Points on a hilly landscape, in no order, each with its height.
A ball rolls from a point to the lowest of its 6 nearest points, and stops where none of them is lower. Distance is the straight distance between rows; heights are no part of it.
Vaso: [ 3.36  1.13 -6.30 -0.73  1.61  1.32 -2.12  3.07]  height 3.23
pez: [ 3.77  1.80 -4.07 -0.90  0.98 -0.28  1.30 -0.52]  height 5.26
Piza: [-1.67 -0.93 -0.52 -0.58 -2.29  1.26 -2.66 -1.34]  height 4.31
gen: [-2.31 -0.82  1.94 -0.64  0.60  0.27  0.18 -3.29]  height 5.12
vutoz: [-0.44 -0.52 -2.70  0.55 -5.14  2.69 -5.99  3.88]  height 2.95
pofe: [-1.98 -0.89  6.80  1.24 -1.66 -0.71  2.66  2.58]  height 1.86
gar: [ 4.02  1.50 -7.75 -0.07  2.05 -1.01 -3.04  3.23]  height 3.01
Biru: [ 4.28  1.67 -6.03  0.30  0.77 -0.32 -1.06  1.67]  height 3.42
dukin: [ 0.31 -0.71 -0.96 -1.90  0.69  1.65  0.08 -2.19]  height 5.22
Puso: [ 0.34 -2.72  1.61 -0.64 -5.96  2.36 -1.06  2.71]  height 2.89
lubo: [-1.79 -1.14 -0.73 -0.56 -1.62  1.45 -2.31 -2.21]  height 4.96
popip: [ 1.21  0.56 -2.09 -1.15  1.87 -1.10  3.86 -2.67]  height 5.63
nugav: [ 3.38  2.15 -3.59  0.15  1.68 -3.27  1.30 -3.48]  height 5.68
mep: [-2.35 -0.17  6.45  2.14 -1.37 -2.92  2.67  1.45]  height 2.92
Fuvaf: [ 3.67  2.47 -5.12  0.48  1.30 -2.83  0.20 -2.03]  height 4.95
luv: [-1.17 -3.34  5.58 -1.51 -2.51  1.16  0.97  3.80]  height 3.43
sor: [-0.80  0.07  1.38 -1.60  2.59  0.27  2.87 -2.37]  height 4.86
Tuvu: [-1.14  0.34  2.27 -0.41  4.13  0.38  4.69 -2.32]  height 5.92
zal: [-1.40 -3.61  7.28 -0.85 -1.67  0.85  2.24  3.81]  height 2.71
ril: [-3.20  1.00  6.09  3.40  2.16 -1.66  2.31 -1.61]  height 4.45
Mup: [-2.86 -1.61  1.75  0.06 -2.31 -0.85 -0.55 -2.12]  height 5.01
kabav: [-2.12  2.02  4.07  1.46  5.65 -0.73  6.50 -1.32]  height 7.38
tif: [ 3.67  2.07 -7.30  2.57  6.20 -1.27 -4.20 -2.48]  height 1.53
Birun: [-0.45 -2.73  2.45 -0.83 -5.31  0.92  0.04  2.40]  height 1.36
mepid: [ 1.72 -0.12 -5.08 -1.94  1.51  3.93 -5.04  3.54]  height 3.93
ziler: [-0.45 -0.17 -1.62 -0.11 -3.14  2.20 -5.06  1.47]  height 1.74
siv: [-3.41 -0.22  5.81  2.50 -0.02 -2.05  1.54 -0.68]  height 3.57
tedis: [-2.74  0.38  4.14  0.47  3.11  0.19  2.90 -3.11]  height 5.47
zepa: [-1.22 -2.16  3.53  0.16 -4.37 -1.07 -0.39  1.07]  height 3.52
Fen: [-0.99 -3.16  3.73 -0.78 -4.02 -0.09  0.78  2.08]  height 3.16
banif: [-0.14  0.41 -3.15 -0.07 -2.86  3.48 -6.92  2.56]  height 3.05
zuge: [-1.79 -1.79  3.13  1.23 -2.23 -1.99  0.56 -0.47]  height 4.57
Zodus: [ 1.41  0.56 -3.21 -2.13  0.78  2.64 -0.71 -0.16]  height 5.96
ruto: [-0.09 -1.51 -0.32 -0.60 -6.69  0.92 -2.38  1.40]  height 3.44
kom: [-1.02  0.31 -2.57  0.39 -3.26  3.44 -7.50  3.37]  height 3.17
kud: [-0.68 -1.06  0.23 -0.13 -4.40  0.30 -2.76 -0.03]  height 3.47
ror: [ 0.12  0.32 -2.37 -0.45 -1.98  2.77 -3.97 -0.73]  height 3.54
Sorol: [ 3.31  2.75 -7.27  1.96  3.64 -2.31 -3.75 -0.91]  height 2.48
Fes: [-3.17 -0.40  4.25  1.63 -0.61 -1.85  1.13 -1.38]  height 3.99
tibo: [ 2.76  1.62 -3.44 -0.47  1.48 -1.92  3.20 -1.94]  height 6.31
tirip: [-3.36  1.59  6.06  1.73  4.41 -0.86  3.22 -2.96]  height 5.89
nibol: [ 1.23  1.09 -0.80 -0.59  2.16 -3.40  5.22 -2.17]  height 6.52
kur: [-0.70  0.81  0.55 -0.35  3.64 -2.84  6.18 -1.33]  height 7.07
lag: [-0.47  0.03 -0.97 -1.80  1.51  1.30  1.74 -2.46]  height 2.04
Muz: [ 3.22  1.18 -4.88 -1.75  1.23  2.19 -2.45  2.08]  height 3.58
fet: [-2.99 -0.91  3.42 -0.02  0.97 -0.38  1.09 -2.69]  height 4.62
Dobu: [ 3.79  3.22 -5.72  1.38  3.40 -3.40 -2.13 -3.81]  height 3.69
zinon: [-0.80  1.90  2.11  0.55  5.37 -1.70  7.35 -1.44]  height 7.30
Pameb: [-0.80 -3.21  5.55  0.37 -2.68 -0.38  2.06  3.15]  height 2.83
bibuk: [ 3.65  2.18 -4.90 -0.42  1.04 -0.41 -0.06  0.78]  height 4.04
ludoz: [-1.29 -1.72  7.57  0.95 -1.13 -0.31  2.70  3.79]  height 0.09
Gena: [ 0.57  0.51 -4.25 -1.69  0.67  3.96 -5.41  2.30]  height 4.38

For each start below, name the point where the ball stops.
tibo -> tif
nibol -> lag
nugav -> tif
kabav -> ludoz
pez -> tif
Fuvaf -> tif
zinon -> lag

Call two points neighbours if one is among the 6 nearest of the other. Go from one point of each pair to the other, from neighbour to neighbour, staying as low as possible. Name the highest point that can't be avoided.
ludoz / Birun -> Fen
Birun / tif -> mepid
lag / Birun -> sor
Birun / ziler -> ruto
